Points, in no order, along strands that fork, close into loops and pass close to each other.
Points whose rows are less than 63.7 apart are linked; no others are. Some points are linked to none.
Z_568: [ 22 -39   4   8 -46 -22 -24 -13   5   7 -26   7  30  -7  -5  20 -14  49
 -10 -28  15  16 -23  37  -3  -5 -24  10   1  -2]
Z_807: [-39  28  -3  22  30  -8  18  28  20  30   5  -5 -63  13   5   0 -38   2
  25 -23   8  -1  33  14  -6  13  50  -3 -29   2]
Z_996: [ 10  30 -46 -74  28  25 -13 -16  18 -25  32  19  -3  -8  -8   0  25 -40
 -13  12 -12   3  21  -4  11 -20 -22 -22  12  13]
Z_362: [-10  14 -40 -21   8 -14   1 -15 -24  15  23  11  52 -21 -10   5 -34 -23
  -3  47  -5   7  -4  -5  14  -5 -15  -4  26   1]
Z_77: [ 51 -51  17   7 -22 -31  -1  19  14 -24  -1   8  11  -2  18   7   4  68
 -14 -33  28  13  -6  45 -11  -7 -40  13 -41  22]
Z_993: [ 29 -19 -17 -53   6 -15   2 -17  19 -33   7  -8  16 -18   6 -23   3  25
 -34 -15  10  -6  -4  20   7 -16 -45   7   5  12]
Z_97: [ 12 -17   7  -1 -10 -14  26  -9 -12  -9  10 -24  29  -3  -3  -7   1   9
  -5  34   2  -6 -32 -36  -7   3 -28  15  35  -9]
Z_952: [  2  -9  14   7   5   4  18   2 -25   5  20  -6  20   5   6   2   4 -23
  17  51  -9   4 -19 -47   9  -3  -1   9  15 -15]
Z_959: [-20  24 -47  -3   8   3 -13 -11 -31  25  30  35  58 -14 -15  11 -42 -39
   7  51  -6  11  10   4  29 -11  -2  -5  17  11]
Z_10: [ -1 -10  23  23 -10  19 -28 -20  -5   1 -54 -12 -16  14   5  -4  39   7
  -7 -25  -4  -6 -13   4  -5  20   3   0 -10  -2]
Z_114: [  7  -1 -43 -55   6 -27   1 -27  -9  -4  20  -1  50 -27 -19  -2 -24   1
 -21  24  -1   5  -8   2   6 -17 -40  -1  37   7]
Z_651: [  4  -7  17 -21  -1 -24  10  17  16  -2  15  -4 -24  -3   6  -7 -37  24
  -9 -12  15  10   0  17  -5 -10  -9  -1 -15  -2]
Z_163: [  6 -18  39  25 -17  15  -8  -1  -3  -5 -26 -13 -24  21   9  -1  34   6
   1 -14  -4  -6 -19  -9  -7  17   4   4 -11  -3]
Z_597: [-15 -10  28  70 -46 -14 -12  28 -10  31 -13   3   6  -3 -28  40 -47  33
   1  -6  10  23 -18   6  -4 -12  25  -8   0 -29]
Z_623: [ 26 -26  -5 -34  -8 -24  -2 -11  10 -19  -3  -8  19 -13   5 -13  -9  34
 -25 -18  14   5 -12  26  -1 -12 -42   9  -2   9]
Z_859: [ -2  18 -25 -33  16 -17  22  -9  -3 -10  22 -21  13 -19  -2 -15 -25 -11
 -13  22   1  -4  -1  -7   3  -3 -27   0  21  -7]
Z_992: [ 49 -40  45 -16  -8   6  24  24  17 -45  19  18 -15  23  38   9  47  23
  -6 -18   8 -22   9  -4  -7  -6  -8  -5 -18  38]
Z_621: [ 28 -25  45 -17  -4  20  30  17  19 -40  20  -2 -27  23  36  -8  54  -7
   4  -3   1 -28   2 -40  -1  -1  11   1   2  16]
Z_699: [-37  65 -44  18  37  16  31   7  26  -1   9 -19 -29  -3  -1 -29   8 -43
  22  -5 -12 -26  24  -5   3  30  27   8 -11  -4]
Z_886: [  5 -28  17  26 -46 -16 -27  -2  -2  18 -30  11  14  -5 -15  27 -22  39
  -8 -30   9  21 -16  31  -8  -7  -5   2  -3  -9]
Z_822: [ 18  -5   1 -58  20 -19  27  15  32 -26  42  -3 -17 -14   8 -21 -29  20
 -19   0  15  -5  14  -1  -2 -21 -18  -1   4  15]
Z_216: [ 22 -22  24  27 -18 -14  30   3   7 -30  -5 -42  -4   7  10 -18  12  29
  -7   6  12 -17 -34 -28  -7  21 -30  18  18  -7]
Z_968: [-36  40 -27  39  20  -3  34   0 -18  16  11 -17  25 -14   2 -14 -26 -41
  27  39 -13 -10  -9 -17  16  26  11  20   0 -19]
Z_175: [ -5   5   7 -19   4 -17   6  13   3   6  18  -3 -22  -5   0  -2 -37   7
  -2  -2   5  12   4  12  -5  -8  -1  -5  -9  -7]
Z_485: [-27  14 -17  59 -14  -4  -8 -15 -20  37 -37  -5  37 -14  -9  16 -10 -14
   2  24 -21   3 -20   2   4  21  26   5  32 -12]
Z_440: [ 32 -19  17 -28  -1   7  10  -3  24 -40  -2  -5 -13   2  29 -19  29  12
 -21 -13   8 -19  -2  -2   1  -2 -16   3  -7  13]
Z_156: [ 41 -26  21 -13  -3   6  23  -8  20 -58  -4 -17  -2   1  32 -24  41  15
 -24  -6  14 -31  -9 -19  -2   7 -26  13   7  13]
Z_414: [  1   1 -28 -32   3 -28  10 -16 -14   3  18  -7  43 -22 -12  -3 -32   2
 -13  32   1   5 -14  -8   1 -10 -30   2  32  -2]
Z_634: [ 34 -47  11  38 -56  -4 -11 -19  -6  -2 -31  -5  34  16  -7  23  30  38
   6   0   4  -9 -44   3  -9  28 -16  13  29   1]
Z_365: [ 16 -15  20 -35   4 -21  25  19  -2  -9  46   7  -1   0  -3  -3 -26   6
   0  20  14   8   1 -18 -11 -25 -10   2   3   4]
Z_539: [  6 -12  -7  -2 -12 -19  16 -20  -6  -1  -7 -24  30  -9   1  -4  -6   8
  -9  23  -1  -6 -32 -16  -4  11 -26  12  37 -10]
Z_860: [ 51 -42  35 -17  -8  10   1  16  20 -40  -9  20 -16  17  42   7  54  27
 -14 -31   7 -15  10  17  -4  -5  -8  -4 -39  40]
Z_428: [  7 -10  -1 -19 -12  10 -10 -26 -14   1 -20  -4  16   1   3   3  20  -6
 -11   6 -14  -2 -18  -6   0   3 -15   2  17  -5]
Z_179: [ 27 -31  34 -36 -19  12 -16   1 -19  -1  13  41   6  16  -5  23  25   2
   0 -16  -4  14   3  10 -13 -27   1  -4 -19  16]
Z_836: [  5  -7   6   5  -2  11 -33 -20   4  -7 -53 -13 -19   1  11 -16  28  11
 -16 -31  -1  -5  -6  21   1  13  -9  -3 -19   4]
Z_229: [ 18 -32  11  31 -39 -11  -6 -18   3  -8 -36 -23  16   8   2   5  10  36
  -2  -6  12  -8 -39   5  -5  27 -26  15  15  -7]
Z_535: [ 12   3   6 -23  17 -26  44   3   7 -28  37 -29   6 -20   2 -28 -23   9
 -14  27  12 -11  -9 -35  -8 -15 -28  16  28   0]
Z_583: [ 21 -38   9  46 -57  -4 -14 -14  -8  17 -28   1  33  11 -12  27  18  27
   5   9  -5   0 -44  -7  -6  24   3   8  37  -8]
Z_582: [ 20  11 -32 -83  20  21 -12 -13   5 -18  37  27   5  -2 -11   0  18 -29
 -13  13  -7   8  15  -4   8 -29 -20 -17   6  12]
Z_799: [-13  -5  13  44 -20 -27  20  15 -15  18  13 -18  16  -6  -8  14 -42  14
   7  27   7  14 -29 -21  -2   8  -5   6  16 -28]
Z_868: [  7 -18  11 -26 -15  22 -41  -6 -38  20  10  58  31   6 -22  32   1 -17
   5  16  -4  27  14   0   2 -43  20  -9  -4  11]
Z_331: [  8 -20  12 -23 -25   9 -38  -9 -30  22  -2  49  28  -1 -24  33  -4  -4
  -4  -3  -3  27   9  10  -2 -35  14  -8  -2   5]
Z_4: [ 14 -29  -4  31 -49 -21 -10 -14  -5  22 -20   2  44  -5 -14  26 -10  27
  -3  14   3   6 -40   2  -7   9  -3   5  44  -9]
Z_126: [  1 -25  16  49 -38  11 -21 -18 -17  23 -44  -2  19  12 -11  23  29   6
   2   9 -17   2 -35 -14  -5  24  14   8  28 -10]
Z_260: [ 13 -28  18   8 -12  -3  18   4 -25   0  23  -1  37   8  -4   5  11  -4
  11  51  -5   2 -31 -52  -1  -3 -13  12  29  -8]
Z_314: [-13   5 -14 -14 -15 -31 -17   5  -6  22   8  15  12 -27 -19  16 -66  18
 -10 -16   6  29   8  44   0 -26  -8 -11  -6 -12]
Z_173: [-24  38   1  25  24   5  30   6  15   2  -5 -40 -43  -2  20 -19   2 -23
  11  -3  -9 -20   4 -11   6  29  24   6  -7 -12]
Z_325: [ 12  -7  20 -21   8 -21  38  19   5 -13  38 -15 -10  -2   4 -14 -21   4
   0  23  13  -2  -5 -32  -8 -13 -10   6  12  -2]
Z_317: [-18  38 -22  -2  23  -4  23   4  39 -18  -5 -38 -45 -16  25 -29 -17  -8
  -9 -14  -1 -25  14  11  12  27   1  -8  -5  -3]
Z_936: [ 25 -36  46  -2 -24 -25  21  36  -5  -9  44  17   0  14  -9  16 -16  34
   7  -1  17  13  -9  -6 -18 -17 -12   2  -9   6]
Z_288: [  7 -23  -2   8 -31 -20  -4 -19 -10  11 -17  -9  32  -6  -6  13  -9  20
  -9  12   1   3 -34   0  -6   9 -16   9  33  -9]
Z_367: [ 36 -17  28 -24   1  22  28  -4  21 -54  14 -12 -12   4  39 -23  54  -3
 -16   1   5 -35  -1 -40   2   3  -7   8  18  10]
Z_357: [-44  47 -26  43  56  24   4  16  -3  34   2  13 -15  23 -17 -16  17 -39
  39 -11   1  -6  44  -9  -3  23  57   4 -21 -10]
Z_579: [ 12 -11  10 -31  11   0  18  17  52 -36   2 -13 -39  -7  40 -26  -8  27
 -20 -16  16 -21  15   4  12   2  -3  -3 -16  15]
Z_403: [ 16 -21  17 -30   5  -2  13   9 -27  -4  49  22  25  10  -2   3  -5 -17
  14  45   8  11  -5 -39   1 -33  -7   4   9   5]
Z_30: [-22  24 -28   1  27  -4  -7  14  54 -17 -30 -29 -56 -16  29 -32 -15  15
 -14 -30   6 -17  26  38  16  24   0 -18 -31  10]
Z_459: [  3  14   0 -32  15  30 -30 -16   7  -1 -15   7 -23   8  -1  -7  39 -12
  -8 -21 -14  -2  17   7  -2  -5   5 -15 -10  10]
Z_336: [-22   6 -16  58 -25 -19  -1 -18 -10  31 -41 -23  28 -14  -4  14 -17   2
   0  15 -12  -1 -34   6   0  31   8   6  37 -20]
Z_664: [-31  30 -33  23  15   5   3  -5 -29  24  21  18  41  -9 -11   2 -36 -40
  20  43  -8   6   7  -2  21   2  11   7   2  -4]
Z_455: [  4 -14  21   1  19  20   7  16 -25   6  40  20  -5  26  13   4  14 -39
  38  43  -6   9  -2 -50  12 -25  23   6  -2  -3]
Z_131: [-21   7 -24  38 -18 -30   6 -25  -1  14 -38 -44  22 -17   7  -3 -24   9
  -5   8  -3 -11 -35  13   1  34 -17   8  35 -21]
Z_475: [  6  -6 -15 -44  17   5  -6  17  61 -29  -6   0 -42 -13  33 -25  -5  29
 -25 -28  12 -10  26  31  18  -2  -7 -13 -31  22]
Z_73: [-35  38 -36   4  19  16 -42 -13 -13  26 -28  16  11  -7 -38   6  18 -25
  -1 -23 -16   7  41  33  -3  10   8 -21   0   2]
Z_313: [ -4  22 -19 -31  15  14 -16 -14  10  -5  -6  -5 -19  -6  -2 -11  13 -13
 -12 -14 -12  -3  11  19   5   1  -9 -15  -5   3]
Z_905: [  7   6  15 -24  11  26  -2  -7   5  -9  -1  -5 -26  12  13 -10  34 -19
   0  -2 -12 -10   4 -15  -1  -3  13  -7  -3   3]
Z_5: [-45  45 -15  37  43  10   0  15  -1  33  -7   1 -27  10 -19 -10  -1 -23
  26 -22   0  -2  40  14  -8  24  48  -3 -22  -8]
Z_648: [ -1 -28  31  41 -10  -2   9  29 -31  12  41   9  20  17  -4  17 -17  -7
  33  53   0  16 -22 -51  11 -10   8   9  11 -16]
Z_718: [-24  21 -37  13  -3   3 -18 -37 -12  15 -44 -21  22 -12  -5  -2  13 -18
  -8   1 -25 -14 -11  17   5  27  -8  -1  25  -3]
Z_238: [-21   7  -4  23 -21 -45  -4  11   8  19  -9 -17  -5 -26  -4   5 -72  35
 -13 -26  14  19  -9  47  -4  -2 -16  -5  -7 -22]
Z_710: [-32  21  -9   5  35  -1  22  29  21  26  19   8 -63  22  12   8 -36  -3
  33 -11   6  -3  36  -5  -6  -2  53  -4 -27   8]
Z_177: [-16   9  -1  22 -15   4 -53   6 -17  48 -45  33  20 -11 -44  32 -22  11
 -13 -44   1  33  44  43  -1 -33  32 -23  -3  -3]
Z_690: [-53  48 -22  40  25   0 -10  11  -3  31 -22   1 -12  -4 -31 -12 -11 -18
  12 -35   0   0  41  38  -9  25  31  -9 -17 -14]
Z_248: [-37  41 -53  14  11   5   3 -29 -11  10 -24 -22  28 -17  -9 -13  10 -40
  -2  16 -33 -21  -3   7   5  36  -7   1  19  -5]
Z_201: [ 14 -30  41  17 -32 -28  16  33  -9   0  34   4   4   8 -13  16 -29  35
   7   4  17  16 -19 -11 -17  -9 -10   2  -2 -10]
Z_452: [-42  40  -9  35  28 -13  30  26   5  24  16 -10 -41   3  -2  -7 -43 -17
  28  -6   5  -1  19   9  -3  16  43   7 -26 -10]
Z_50: [-27  14   4  34 -15 -32   7   6  -4  19 -10 -23  -3 -18  -3   6 -52  17
  -2  -6   6  11 -15  20  -5  13  -3  -1   1 -26]
Z_631: [ 32 -31   0   1 -16 -19  18 -28   9 -33 -15 -36  34  -4   3 -15  14  35
 -13   8  18 -21 -37 -13  -7  11 -47  26  35   7]
Z_887: [ 31 -31  33  36 -25 -19  35  18   2 -29  17 -34  -1  15  -1  -9   9  44
   0   6  14 -17 -33 -33 -14  20 -32  16  14   0]
Z_368: [ -7 -12   2  46 -51 -21 -29   1   0  36 -41   8  22 -16 -21  37 -42  35
 -11 -28   7  22 -15  34  -1 -15  11  -5  11 -15]
Z_190: [ 11  -7   9 -43  12 -32  26  20  27 -12  38  -6 -17 -14   3 -16 -48  28
 -14  -3  18   6   9  10  -4 -19 -17  -1  -4   8]
Z_543: [ 50 -45  23  26 -28 -30  10  16   7 -31   3  -9  14   7   6   7   4  70
  -6 -22  27   0 -22  21 -15   7 -43  15 -18  14]
Z_47: [-29  16   6  50  -8 -20  21   7 -14  22  -1 -24   5 -12  -2   9 -39   1
   9  19  -1   7 -20  -8   0  19   7   8   6 -29]
Z_300: [ 38 -25  -7 -29   0  -9  15 -30  12 -48  -6 -24  28 -13  12 -24  21  24
 -29   0  13 -23 -19  -6   0  -6 -47  20  27  13]
Z_112: [  7 -15   1 -21 -18   3 -25 -21 -10   7 -21   9  15  -2  -6   7   8   5
 -13 -12  -7   9 -10  17  -3  -6 -12   0   2   0]
Z_276: [ 19 -31  24 -15  -8  -2  15   9 -31  -5  42  19  37  12  -4  10   7 -11
  13  49   1   8 -17 -46  -2 -24 -13   8  17   4]
Z_805: [ 24 -23  30  13 -17   6   4   0   7 -25 -21 -16 -17  17  20 -11  34  13
  -8 -13   6 -14 -20  -8  -5  15 -11   6 -11   2]
Z_882: [-10  14 -15   9  18   0 -17   2  38 -21 -46 -31 -47 -11  30 -35   3  14
 -19 -31   3 -16  10  28  14  24  -1 -13 -29   5]
Z_606: [-44  42 -19  41  21   6  14  -3 -17  22  -9 -15   9  -9  -9 -11  -7 -34
  19  13 -17  -8   5  -1   3  27  23   9  -5 -17]
Z_719: [  1 -23  30  26 -42  -9 -15  10 -12  17  -8  14   6   2 -17  29 -20  26
  -2  -9   4  22 -17   9  -8  -8   6  -2  -2 -15]
Z_319: [ -7 -17  26  39 -24   7  -7   1 -24  18 -16   0   8  11 -10  21  10   1
   9  16 -12   9 -25 -21  -3   8  13   4  11 -18]
Z_516: [ 21 -31  37 -28  -6 -26  27  36   0  -7  54  21  -9  13  -3   8 -27  19
  11   7  20  13   3 -12 -17 -30  -1  -1 -10  11]
Z_696: [ 17 -22  17 -14   5   1  23  19  55 -48  -7 -17 -38  -8  49 -29   5  32
 -19 -14  22 -29  11  -8  11  12  -1   2 -17  16]
Z_518: [ 30 -39   8  -6 -31 -28  -9  -7   4  -8  -8   3  28  -8  -1  11 -12  50
 -16 -27  20  13 -19  34  -8  -9 -39  13  -8   5]
Z_384: [  1 -28  53  35 -20  26 -26   3 -17   7 -32   9 -18  28  -7  14  50   9
   7 -24  -7   3  -7  -6 -14   9  21  -1 -14   1]
Z_451: [ -9  18  12  25  12  -1  27   5  25 -14 -19 -51 -48  -4  33 -26   0  -3
  -4  -6   3 -24  -5 -11   8  33   8   3  -4 -10]
Z_109: [ 16  -5 -28 -69   6 -13  -3 -17  -6  -9  27  10  31 -17 -18  -1 -14   2
 -21   9   0  10   0   6   2 -27 -37  -4  18   9]
Z_771: [ -2  -9  -7  26 -22 -13  -6 -26   2   2 -44 -36   7  -6   9  -6  -3  17
  -8  -4   2  -7 -33  11   0  27 -21   9  18 -13]
Z_3: [-27  34 -36   3  20  21 -10 -22 -20  14 -10   1  21  -9 -13  -1  15 -41
   6  22 -27  -6   8  -1   6  15   4  -6  10  -2]
Z_638: [ 32 -34  30  20 -23 -28  23  17   8 -24  13 -18   2   8   0  -5  -6  52
  -6  -8  21  -3 -27  -3 -15   8 -35  12  -2   4]
Z_75: [ 39 -48   2 -16 -27 -26 -18  -4   9 -11 -10  14  27 -12   6   9  -3  53
 -19 -41  18  20  -7  52  -4 -16 -38  15 -29  15]
Z_599: [-19   1  12  29 -10   2  -9  -6 -24  23 -16   0  12   0  -9  17  -8  -8
   6  15 -11  11 -12  -7  -2   5  17   0   9 -14]
Z_534: [-26  41  -9  10  35  18  17   7  27   7  -3 -21 -53   9  17 -15   7 -19
  16 -13  -6 -21  26  -9   3  18  38  -4 -12   2]
Z_326: [-34  34 -18  37  20  -7  24  10 -23  23  28   1  19  -8  -2  -1 -46 -32
  29  37   1   5   1  -9  18   6  17  15  -8 -16]
Z_383: [-15  -2 -22   0 -21 -44 -24  -1   8  19 -12  -4  13 -33 -10   8 -64  35
 -17 -33   7  23   1  61   3 -14 -24  -6  -5 -13]
Z_548: [ 29 -11 -12 -51  10 -11  15 -24  11 -42  15 -18  24 -19   1 -26   9  16
 -32   2  10 -17  -9  -7   1 -15 -46  13  29  14]
Z_641: [ -3  28 -39 -40  19   4  -2 -13  14 -16   8 -11  -7 -17  -1 -12  -1 -20
 -18  -1 -12  -7  13  15  10   0 -25 -12   8   0]
Z_160: [-30  57 -47   6  44  21  14   5  12   7  23   7 -19   6  -9 -15   4 -49
  29   9  -8  -9  29  -6   3  12  26   1 -15   3]
Z_941: [  7  -3   9 -32   2  28 -40 -22  -8   5 -21  20  -7   9  -8   2  41  -6
 -10 -26 -13   4  12  15  -3 -10   1 -11 -13  11]
Z_382: [ 36 -45  26 -29 -24   4   3   0 -38  -8  32  44  56  17  -8  29  32  -4
   4  29  -4   7 -14 -26 -11 -27 -15   4  14  20]
Z_338: [ 33 -32  21 -64 -16  12 -27   1 -25   0  30  64  23  10 -14  33  19  -3
  -3 -14  -3  21  16  17 -10 -45  -2  -6 -22  24]
Z_671: [-14  15 -18 -20  15  22 -32 -11 -28  22   8  33  13   1 -21  15  -2 -29
   8  15  -8  19  22   4   4 -20  15 -15  -3   2]
Z_169: [-20  24  -5  20  32 -16  45  29  -1  15  44  -9 -31   8  16  -5 -45 -23
  34  28  10   1   8 -27  10   0  30  16 -13 -11]
Z_249: [ -1  -3  12   9  18  14  11   6 -28   8  27   6  12  14  10   3   7 -36
  29  52 -11   4  -8 -49  16 -10  11  10   4 -11]
Z_88: [-10  45 -38 -40  41  38 -34  -9  36  -3   1  23 -32  12 -15   2  47 -31
   3 -21 -12   8  45  13  -5  -5   6 -31  -5  21]
Z_457: [ 32 -36  50 -17  -8  10  36  27  16 -37  30  10 -25  26  30   4  44   5
  10  -5   5 -22   5 -27  -8  -7   7  -3  -6  27]
Z_24: [ -5   0  -8 -33  -8 -18 -24   5  -6  17  14  26   4 -19 -20  16 -47  13
 -12 -18   4  32  14  43   1 -30  -8 -10 -13  -3]
Z_191: [ -6 -12  12  64 -55 -13 -20  16  -6  40 -34  12  22  -9 -30  44 -42  31
  -6 -13   6  23 -16  15  -2 -21  24 -11  12 -20]
Z_25: [  8 -26 -22  14 -12  -9 -54 -18  14 -11 -75 -15  -7 -15  12 -18  17  35
 -13 -42   8   4  -7  52   6  12 -16   4 -37   3]
Z_185: [ 12  25 -31 -58  20  33  -8 -23  20 -33  10  -2  -8  -6   7 -13  39 -29
 -20   2 -14 -13  12  -9  12  -6 -17 -14  15   5]
Z_130: [  1   1  18  18  -3   5  19  -9   3 -13 -19 -41 -17   4  20 -17  17  -4
  -7   7  -4 -14 -23 -24   3  23  -9   9  10 -16]
Z_687: [-10  26  -8  14  15 -11  27   0  31 -24 -18 -53 -37 -18  33 -35 -13   2
 -14 -10   6 -25  -2   2  13  31  -8   2   0  -9]
Z_650: [-20  19  -2  -8   8  -4 -13   5  -5  18   4  10 -22  -6 -11   6 -29  -4
   4 -12  -2  15  16  25  -4  -6  13 -11 -16  -6]
Z_426: [-26  13 -11  34  -6   3 -12 -14 -28  32 -27   5  30  -9 -12  16  -9 -16
   3  22 -17   7  -8  -1   4  11  21   0  17 -10]
Z_545: [-40  47 -24  24  27 -10  29  16   4  18  14 -14 -25  -5  -6 -14 -34 -27
  23   0  -2  -6  17  10   1  21  27   5 -19 -12]
Z_856: [ 15 -21  32 -23 -14  18 -21  -6 -13   1  -5  26  -5  18  -2  13  34   0
  -1 -15  -7   7   2   4 -11 -14   5  -5 -16  10]
Z_605: [ -6 -13  20  13 -24  12 -36 -11 -23  26 -34  21  13   3 -20  23  11   5
  -5 -16  -9  16   1  11  -8 -10  18  -4   2  -4]
Z_432: [ -3   3  -9 -29   9  27 -45  -8 -35  24  14  54  17   6 -25  25   0 -26
   8  13  -2  28  29   4   6 -37  20 -16  -7  10]
Z_495: [-13  -3  18  21 -18  10 -45  -2 -23  37 -40  27  10  -2 -29  28  -5   9
  -7 -30  -4  25  18  25  -6 -20  28 -12  -2  -5]
Z_947: [ -3  -2   8 -24  -9  -3 -29   3 -12  18   5  31  -3  -7 -19  17 -25   7
  -5 -19  -1  27  15  30  -4 -26   8 -11 -17  -1]
Z_363: [-29  34   1  40  16 -11  38  13   1  10   2 -40 -26  -6  12 -11 -20 -19
  17  11  -5 -10  -8 -13   1  29  15  13  -6 -25]
Z_102: [-11   7 -26  -4  -6   8 -16 -37 -16  12 -36 -15  24  -8  -1   2  17 -17
  -9  10 -22  -9 -18   4   4  18 -10  -1  29  -3]
Z_442: [-12  10  -9  -3  -4  18 -50  -1 -34  36 -10  50  27  -5 -37  34 -15 -14
   0  -3  -1  34  37  18   7 -38  30 -19  -4   7]
Z_672: [ 11 -32  56  22 -10  39 -13   7 -26  -1  -9  17 -10  40  -1  15  79 -18
  23  -1 -20  -3 -10 -34 -11   0  27  -1  -7   5]
Z_538: [ 26 -17  -4 -77  -4  10 -23 -12 -15  -2  29  46  21   0 -17  16  13  -9
 -10   0  -5  17  11   8  -2 -38 -13 -11  -9  17]
Z_738: [  4  30 -17 -46  33  49 -27 -13  34 -15   1  18 -35  18   8  -8  60 -24
   0 -17 -16  -8  36 -10   2  -8  19 -25  -2  21]
Z_919: [ 42 -29  13 -33  -2   9  -4  -2  23 -41 -10   8  -7   4  31 -13  40  19
 -24 -26   7 -16   2  16   2  -5 -17   1 -24  24]
Z_880: [-20  17  -8   1  30 -11  26  30   4  20  42  10 -44  16  12   3 -46 -15
  32  14  11   5  22 -12   2 -11  40   2 -20   0]
Z_602: [-10   7 -12 -11  -8   9 -58  -4 -22  36 -21  46  21 -14 -44  32 -15   0
 -10 -31  -5  34  43  38   3 -38  20 -21  -6   7]
Z_427: [ 24 -23   6  22 -18 -13  20 -17   9 -31 -22 -45  12   2  12 -19  15  29
 -10   9  14 -22 -40 -23  -4  25 -39  20  28  -7]
Z_981: [  7 -35  54  26 -22  36 -25   3 -35   8 -16  26   2  35 -12  26  68  -8
  18  -5 -18   5  -8 -23 -13  -3  24  -2  -4   4]
Z_211: [ 30 -33  23   9  -3   1  17  18  43 -55 -25 -17 -32  -3  50 -25  30  33
 -18 -17  22 -28  -3  -8   3  21  -4   3 -28  14]
Z_544: [-20  34 -12  -4  27   6  18  11  38   0   1 -20 -56   1  19 -15 -13  -5
   6 -16  -1 -17  25   9   6  18  22 -10 -16   5]
Z_115: [ 26 -32  51   8 -16  37   5   6 -12 -22  -2   5 -13  36  16   8  85 -14
  15  -4 -18 -19 -15 -34  -9   4  10  -1  -3  14]
Z_614: [  7  14  -3 -29  14  10  15  -8   8 -17   9 -18 -16  -4  15 -18   9 -17
 -10   7  -5 -13  -1 -16   5   1  -6  -5  10  -6]
Z_220: [ 30 -24  46  -6 -10  33   9   1   6 -36  -7   1 -22  28  33  -4  77  -9
   2 -12  -6 -27  -5 -27  -4   4   8  -3  -8  18]
Z_557: [ 30 -13 -14 -83   7   1  -7 -13  -4 -16  34  26  24  -8 -14   2   8  -4
 -21   3  -2   9   6   4   1 -33 -30  -6   4  15]
Z_658: [  6  -2  -7  10   5   7 -21 -14  22 -28 -55 -31 -29  -5  29 -31  24  12
 -21 -25   5 -17  -7  17   8  21 -11  -4 -20  -1]
Z_677: [-49  44 -20  40  13  -4  -4   3 -12  26 -18  -5  -3 -12 -25  -4 -25 -16
  11 -18  -8  -2  22  31  -6  20  24  -5 -11 -15]
Z_786: [-11  17 -21 -25  22  -1  -9  11  48 -12 -10 -12 -50 -11  19 -20 -17  15
 -14 -27   2  -7  26  37  14   7  -4 -17 -26  15]
Z_964: [-19  51 -48 -15  59  38 -13   3  20  12  18  35 -27  30 -12   1  38 -44
  29  -5  -5   4  53 -14  -6  -6  35 -17  -9  19]
Z_453: [-25  22   6  44   4 -20  34  11  -7  14   4 -38 -12  -9   7  -5 -30  -8
  12  19  -3   0 -18 -15   0  26   5  12   1 -29]
Z_128: [  3 -19   5 -13 -29   7 -37 -18 -21  23 -21  32  27  -5 -19  27   2   5
 -12 -12 -10  21  -2  18  -5 -20   7  -5   4   1]
Z_379: [ 22  -6   8 -49  20 -17  38   6  27 -38  45 -12  -8 -18  12 -29 -17  16
 -20  10  16 -16   8 -23  -4 -20 -19   9  20  14]
Z_866: [-10   9  -5   4  28  -1  10  19 -24  18  57  27 -10  18   7   5 -45 -30
  32  39  15  18  16 -19  15 -29  24   4 -14   0]
Z_420: [ -5  32 -29 -30  21  -3  22  -6   7 -14  22 -22  -7 -17   4 -18 -13 -23
  -9  17  -5 -11   7  -6   6   3 -16  -4  14  -9]
Z_586: [-49  59 -33  37  31   7  27   7   4  13   0 -20  -9  -5 -11 -29  -5 -43
  29   2 -13 -21  13  -3   2  33  28  12 -16 -14]
Z_184: [ 12 -16  14 -23  19   9  13  15 -26   0  61  25   9  21  11  -1  -4 -32
  29  51   7   9   3 -50  12 -36   7   4   4   4]
Z_969: [ -8 -19  37  47 -40  -4 -14  27 -19  24  -4  17   1   8 -24  37 -26  20
   7  -5   6  25 -11   2  -8 -16  25  -5  -6 -19]
Z_659: [  1 -20  26  38 -32 -26  16  21 -12   9  17 -12   9   3 -13  16 -34  33
   5  15  13  12 -30 -18 -10   8 -10   4  10 -25]
Z_983: [ 31 -30  32  15 -14   1  11  11  23 -42 -21 -18 -25  12  34 -18  31  24
 -11 -18  15 -21 -14  -7   0  19 -11   4 -21   8]
Z_676: [-19  18 -20  -4   8  22 -31 -23 -28  24 -18  19  20  -5 -20  14  13 -27
   0  10 -21   8  13   6   3  -2  13 -11   9   1]
Z_890: [ 14  24 -24 -59  21  43 -23 -22  27 -30   4   9 -18   2   8 -12  54 -26
 -17 -11 -16  -9  19  -5   9  -9  -7 -20   6  16]
Z_289: [-47  41 -18  45  10  -4   6  -4 -15  24 -20 -19   4 -13 -12  -7 -19 -22
  11  -3 -14  -6   5  16  -3  28  17   4  -5 -18]
Z_744: [-27  58 -54 -20  54  30 -15   5  44   7   3  30 -32  21 -19   1  35 -40
  17 -24  -3   4  59   8 -13   5  19 -28  -9  23]
Z_700: [-24  38 -24  29  39  25  18  -9 -21  15  16   0  20   3   5 -14   7 -57
  35  45 -23 -10   3 -34  26  13  19  18  -3 -11]
Z_472: [-26  59 -59  -1  53  34   6   3  13   6  33  28 -14  19  -9 -12  16 -58
  34  15  -7  -4  39 -17   3   1  26  -1 -15  12]
Z_678: [-40  54 -44  35  54  25  18  16   7  24  22  14 -17  21  -9 -24   7 -50
  45   3  -3 -14  33 -20   7  18  49  13 -23  -2]

A piece is all that can be reached along the links. How many separate loops has the piece of each point below (a circle has one, a figure eight two, a Y none), and how many tips (points with one link)?
Z_677: loops 4, tips 1
Z_403: loops 2, tips 0
Z_427: loops 2, tips 0
Z_718: loops 2, tips 0
Z_156: loops 2, tips 0

Name the points in between on the shortest way along the links from the first point to the second, in order.
Z_993 / Z_631: Z_548 Z_300
Z_548 / Z_886: Z_993 Z_623 Z_518 Z_568
Z_856 / Z_738: Z_179 Z_338 Z_538 Z_557 Z_582 Z_996 Z_185 Z_890
Z_184 / Z_539: Z_403 Z_276 Z_260 Z_97
Z_249 / Z_288: Z_952 Z_260 Z_97 Z_539
